Each row is a point on a landscape with many valleys, with its height.
From any point a ball takes the steepest step (drop divided by distance) to one of its 2 nearest points. It stops when none of these is lower. Distance is the straight distance between rows; heights are no part of it.
<754>: [170 128 169 174 134 126 130 106 137 128 161 158 142 153  81 128 146 191
 145 197  76 158]  (h 697)
<248>: [ 42 162 116 103 123 142 162 131 151 119 114 140 127 109 127  91 109 137
  95 114 143  75]  (h 345)
<259>: [189 161 134 168 149  91 128 130 146 126 129 139 154 183 136 108 141 113
 102 112 110 208]  (h 484)
<937>: [241 115 171 142 115 106 133 121 142 153 180 144  92 131 131 112 133 130
 157 122 115 174]  (h 588)
<837>: [101  98 143 132 166 109 137 117 172 136 113 188 175 132  87 145 192 137
  97 175 119 147]  (h 594)
<334>: [106 112 110  76 112 131 129 143 148 153  60 107 147 107 158 137 172  62
 147 116 155 103]  (h 292)
<666>: [134  85 100  69  94 108 138 154 131 134  85 128 132 117 149 154 158  78
 160 122 153  72]  (h 255)
<701>: [ 55 132 133 125 111 143 136 102 102 131  84 107 145 111 143 130 129 195
 167 153 158  96]  (h 157)
<20>: [177 109 159 134 191 144  77 101 172 136 192 187 136 128  90 184 131 175
 122 146 102 116]  (h 644)
<226>: [108 166 121 150 108 130 139 158 132 126 111 116 148 146 126  76 153  89
  92 164  96 139]  (h 310)
<883>: [103 122 139 107 145 121 146 157 107  96 130 125 102 109 128 142  95 167
 137  72 180  59]  (h 402)
<808>: [143  81 102  73 112 105 131 178 109 132 139 116 106  98 129 153 157  67
 153 104 130  66]  (h 215)
<365>: [100 130  94  91 139 116 125 145  99  82 116 120 104 128 115 146  78 105
 100  89 122  96]  (h 414)
<519>: [119  87 100  80 104 105 141 148 113 121 102 177 122 120  90 183  91  88
  91 133 114  71]  (h 285)
<1028>: [146 116 119 108 150 121  98 118 122 116 130 132 110 135 161 149 106 109
 136  88 146 121]  (h 314)
<37>: [128 107 106  67  86  93 160 148 124 109  89 170 129 130 124 178  93 124
 114 115 156  53]  (h 319)
<182>: [118 125 171 175 138 140 130 108 129 150 128 123 147 127 115 125 178 163
 155 188 115 154]  (h 715)
<931>: [149 141 139 132 152 141 126 110 130 122 171 118  97 119 150 146  57 202
 147  50 179 130]  (h 219)
<649>: [153 171 114 143  86 138 140 145 102 128 138  86 109 142 163  78  93  86
 127 103 111 162]  (h 190)
<153>: [126 152 109 150 114 137 140 182  87 114 182  75  91 127 113  62 116  68
 112 105  97 147]  (h 558)
<326>: [148 159 119 126  84 136 133 127 120 141 104  93 120 143 193 105  96 115
 150  92 153 156]  (h 151)
<1032>: [100 134  76 101 137 133 104  95 132 100  93 159 142 153 125 163  89 129
  68 130 130 122]  (h 279)
<885>: [175 141 150 136 116 126 126 163 144 161 146  97 130 125 179  86 160  66
 147  95 143 154]  (h 513)
<210>: [201 119 181 167 113 121 148 120 133 149 157 133 127 140 115 111 153 145
 163 156 104 176]  (h 598)
<650>: [160 118 136 139 120 128 128 147  80 107 193 121  88 119 111 101 103 122
 145 131  94 120]  (h 502)
<89>: [189 117 163 140 162 154  87  87 160 149 208 160 112 113 118 158  89 186
 137 116 117 125]  (h 660)
<847>: [169 113 148 123 100 121 127 119 116 126 157 165 115 129 128 126 123 145
 150 168 104  96]  (h 537)
<286>: [150 117 148 135 154 120 129 180 150 144 179 108 122 109 154  82 181  59
 138  90 132 125]  (h 527)
<237>: [102 127 109 123  74 127 151 164  83 143  97  52 113 104 151 106 142  96
 188 120 128 101]  (h 628)
<340>: [202 162 163 157  87 118 148 157 158 161 147 113 139 149 181  83 155  88
 127 124 130 182]  (h 503)
<180>: [ 67 108  77  69  99 125 159 173 107 130  95 115 115  83  73 126 138  71
 119 133 116  80]  (h 223)
<225>: [132  94 132 121 145 118 125 152 103 115 161 141 102 114 106 125 136  96
 123 140 104  95]  (h 480)
<719>: [ 95  95 149  96 160 137 134 130 158 135 143 149 121  89 155 133 140 117
 146 103 169  74]  (h 454)
<804>: [ 82 154  96 166 126 168  96  71 117 129 106 123 151 133 127 127 109 197
 112 176 117 146]  (h 189)
<496>: [118 131 115 156 107 172 101  70 129 152 109 121 156 125 141 164 127 221
 156 175 126 157]  (h 137)
<53>: [203 127 189 176 177 119 127 129 181 141 208 133 112 122 123 106 124 121
 137  82 134 208]  (h 565)
<788>: [132 114 161 117 131 110 140 162  89 100 164 136  90  94 105 170  86 173
 149  83 148  41]  (h 430)
<830>: [144 142 113  82 109  96 149 154 118  93 106 138 121 134 144 151  96 151
 130  74 173  55]  (h 362)
<921>: [ 53 111  90  78 121 129 150 119 125 118  60 149 138 116  89 173  91 140
 105 125 155  92]  (h 117)
<459>: [139 147 104 157 128 139  94  85  93 109  92 105 141 164 119 138 112 144
 115 154 113 205]  (h 424)
<1011>: [101  99  70  84 115 117 136 176 103 114 123  84 100  91 100 136 148  49
 127  94 127  87]  (h 159)
<116>: [137  95 140 141 186  96 144 141 187 122 149 217 163 147  77 151 168 130
  83 159 101 135]  (h 605)
<821>: [175 134 123 121  68 117 145 130  94 126 168 140  98 142 145 101  97 133
 156 136 106 106]  (h 522)
<432>: [ 87 140  99 130 138 155 109  83 138 117 115 161 155 149 113 127 120 156
  71 168 115 137]  (h 238)
<204>: [167 105 135 104  95 122 120  93 141 128 123 189 145 146 140 153 151 159
 149 185 114  75]  (h 552)
<231>: [ 62 103 106  85 177 148 111 109 155 144  75 141 144 106 118 160 135  94
  84 117 169 143]  (h 207)
<39>: [140  96 154  92 140 134 116 112 181 144 135 176 146 116 175 146 164 122
 148 116 167  86]  (h 472)
<1013>: [ 89 124 116 137 116 163 118  80 108 142 109 124 148 115 129 160 112 245
 174 167 142 106]  (h 78)
<665>: [198 131 162 156 121 159 115  80 170 152 208 152 119 124 111 128 100 203
 136 156 107 164]  (h 675)
<832>: [147 173 101 138 120 134 112 135 115  97 129 118 119 169 141  87  91  81
  79 109 108 160]  (h 231)
<1098>: [165 145 128 173 124 127 136 171 100 127 167  70 100 135 119  74 129  81
 110  98 105 211]  (h 538)
<647>: [118 108 107  92 114 130 118  92 146 127  96 179 152 144 141 166 133 138
 116 173 133  98]  (h 567)
<902>: [178 148 125 174 192 111  95 104 164 115 139 142 160 172 130 149 136 145
 100 111 126 224]  (h 466)
<784>: [ 29 183 129 127 118 155 143 113 170 145 111 132 145 112 143  81 127 122
  75 144 130 106]  (h 313)
<141>: [144 129 105  97  80 113 143 144 138 120 124 153 139 143 144  96 134  84
 111 145 105  82]  (h 432)
<513>: [117 137  86 120  89 128 149 173  70 108 166  75  91 121 108  82 114  90
 141 113  95  98]  (h 582)
<610>: [143 113 148 125 139 119 115 113 101 112 168 148 102 112 114 188  76 211
 148  95 139  66]  (h 456)
<723>: [110 152 110 131 145 144 124 149 123 112 125 102 123 131 127  88 135  62
  89 116 115 143]  (h 273)
<760>: [ 52 157 162 185 160 139 125 127 122 154  86  75 140 121 106 125 187 130
 111 169 120 181]  (h 691)
<901>: [129 125 139 150 142 160 116  96 126 142 162 116 106 110 140 133  83 184
 155  98 149 152]  (h 166)
<834>: [ 80 137 152 177 169 127 115 110 146 141 109 127 160 127 102 127 182 153
 112 174 117 172]  (h 704)
<407>: [ 88 143 139 138 131 156 129 129 115 145 103  61 110  99 177 119 110 120
 158  73 173 152]  (h 65)
<131>: [112 122 105 128 118 130 117 160  91 135 100  54 119 108 132 120 168  73
 163 118 130 138]  (h 646)
<161>: [146 130 108 120 110 132 107  89  90 113 118 136 118 150 135 159  82 175
 143 141 127 126]  (h 427)
<943>: [106 136 142 162 137 160 127 114 109 136 141  84 101 105 150 102  99 133
 146 105 140 173]  (h 116)
<1033>: [138 105 181 157 192 122 126 169 169 152 170 123 132 109 132 109 194  89
 142 111 145 147]  (h 541)
<863>: [ 84 114 141 117 160 135 139 134 118 116 155 127  96  93 129 119 109 139
 142 102 145  73]  (h 431)
<464>: [ 39 145 117 115 165 149 107 108 153 141  64 112 156 108 115 130 154  92
  75 125 155 165]  (h 242)
<1004>: [205 121 180 141 146 124 120 133 161 146 210 142  92 113 150 100 118 108
 142  83 139 156]  (h 577)
<8>: [179 144 157 152 137 153 106  95 185 158 183 164 140 134 170 114 120 147
 129 117 147 153]  (h 504)
<398>: [ 70 101  99  61 127 143 139 124 156 157  64 169 150 106 116 166 114 100
 101 128 165  96]  (h 165)
<299>: [162 118 144 147 131 131 121 155  99 127 167  98  94 121 128 103 124  99
 148 105 119 170]  (h 521)
<777>: [ 67 164 129 136 127 150 120 111 162 146  85 110 160 127 159 107 152 104
  97 140 144 140]  (h 280)
<983>: [130 148 102  93  94 105 145 136 123 109 103 146 128 150 161 116  96 123
 130 109 135  79]  (h 400)
<2>: [146 105 154 150 200 133 102 110 171 138 159 167 148 124  97 164 168 167
 138 148 119 142]  (h 630)
<547>: [126 143 140 137 101 145 140 102 130 151 104  72 124 120 204 121  93 149
 163  72 183 176]  (h 112)
<283>: [113  95  96  88 139 115 109 113 117 104 101 173 128 131  97 202  71 109
  70 116 120 109]  (h 251)
<108>: [164  89 155 130 169  96 127 131 152 117 149 176 143 146  86 161 181 140
 125 166  96 124]  (h 616)
<981>: [163 129 153 131 147 137 108 105 180 157 140 161 163 141 172 128 167 132
 136 137 153 136]  (h 490)
<655>: [ 46 154 113 106 108 131 163 130 104 107  75 107 130 115 108 125 119 193
 135 128 168  72]  (h 230)
<371>: [229 130 176 157 121 125 132  81 169 145 187 157 142 162  84 135 128 204
 145 175  81 180]  (h 686)
<917>: [ 71 137 137 165 122 127 130 136  90 135  83  68 131 115  98 117 174 117
 133 184 101 152]  (h 677)
<698>: [121 116 116  79 137 124 126 145 166 132 102 131 136 112 173 123 145  62
 119  88 162 103]  (h 325)
<207>: [149 133 126 105 157 120 117 125 119 119 136 120 104 129 167 162  78 157
 153  40 185 116]  (h 268)
<1081>: [160 138 107 102 133 113 106 141 137 119 103 118 131 145 172 119 133  67
 118  89 142 143]  (h 348)
<855>: [ 43 108 111  93  97 123 167 146 111 127  91 124 119  83  85 122 135 126
 137 158 127  55]  (h 277)
<1012>: [ 76 145  95  99 112 122 163 162 112  91 120 137 108 121 107 104  94 121
 103 105 122  59]  (h 380)
<916>: [138 138 118 151  99 140 118  93  78 112 116 120 125 158 119 115 105 162
 143 177  94 153]  (h 397)
<542>: [123 110 166 173 155 110 138 110 136 136 130 150 166 145  78 147 197 183
 156 199  86 145]  (h 708)
<1017>: [122 147  85 111  87 120 153 171  89 112 113  71 103 125 141 105 105 107
 161  95 126 103]  (h 607)
<240>: [115 164 119 170  89 109 148 151 105 128  86 106 163 167 100 101 172 118
 113 199  75 156]  (h 342)
<890>: [133 158 110 168 168 131  95 102 127 103 120 131 149 180 122 126 115 133
  80 135 113 208]  (h 446)
<933>: [180 162 157 184 106 110 158 141 150 153 133 105 143 168 160 100 136 112
 112 120 117 228]  (h 495)
<895>: [130 116 114 117 128 115 111 110  86  89 133 143 106 131 125 182  69 163
 128 108 128  82]  (h 455)
<815>: [ 82 121  91  98 101 124 140 113  88  95  68 123 128 134 107 159  98 174
 132 142 135  86]  (h 183)
<1089>: [165 125 176 180 203  95 136 162 172 140 194 143 131 130 113 102 157 103
 142  91 118 177]  (h 554)
<911>: [170 104 108 107  94 103 125 164 103 117 136 134 122 138 116 122 160  80
 128 150  98  91]  (h 457)
<1014>: [126 162 116 162  64 134 137 120  86 114 102 112 137 161 121  87 119 127
 122 197  78 147]  (h 370)
<378>: [119 108 133 156 114 128 121 146  70 136  86  50 122 115 105 127 177 108
 168 166 116 171]  (h 663)
<661>: [129 105 115 107 145 139 114  94 174 138 105 190 176 139 115 167 166 148
  91 182 139 129]  (h 581)

Call two points neighbours if one is among the 2 nearest of the other. Go from one point of each pair to the other, from neighbour to neighbour, staying as low as possible. Name the highest point that can't be avoided.
<1013> / <921> | <655>
<921> / <283> | <1032>
<1011> / <407> | <1081>

For each start below, name the point where the ball stops.
<365> | <921>
<885> | <407>
<1081> | <407>
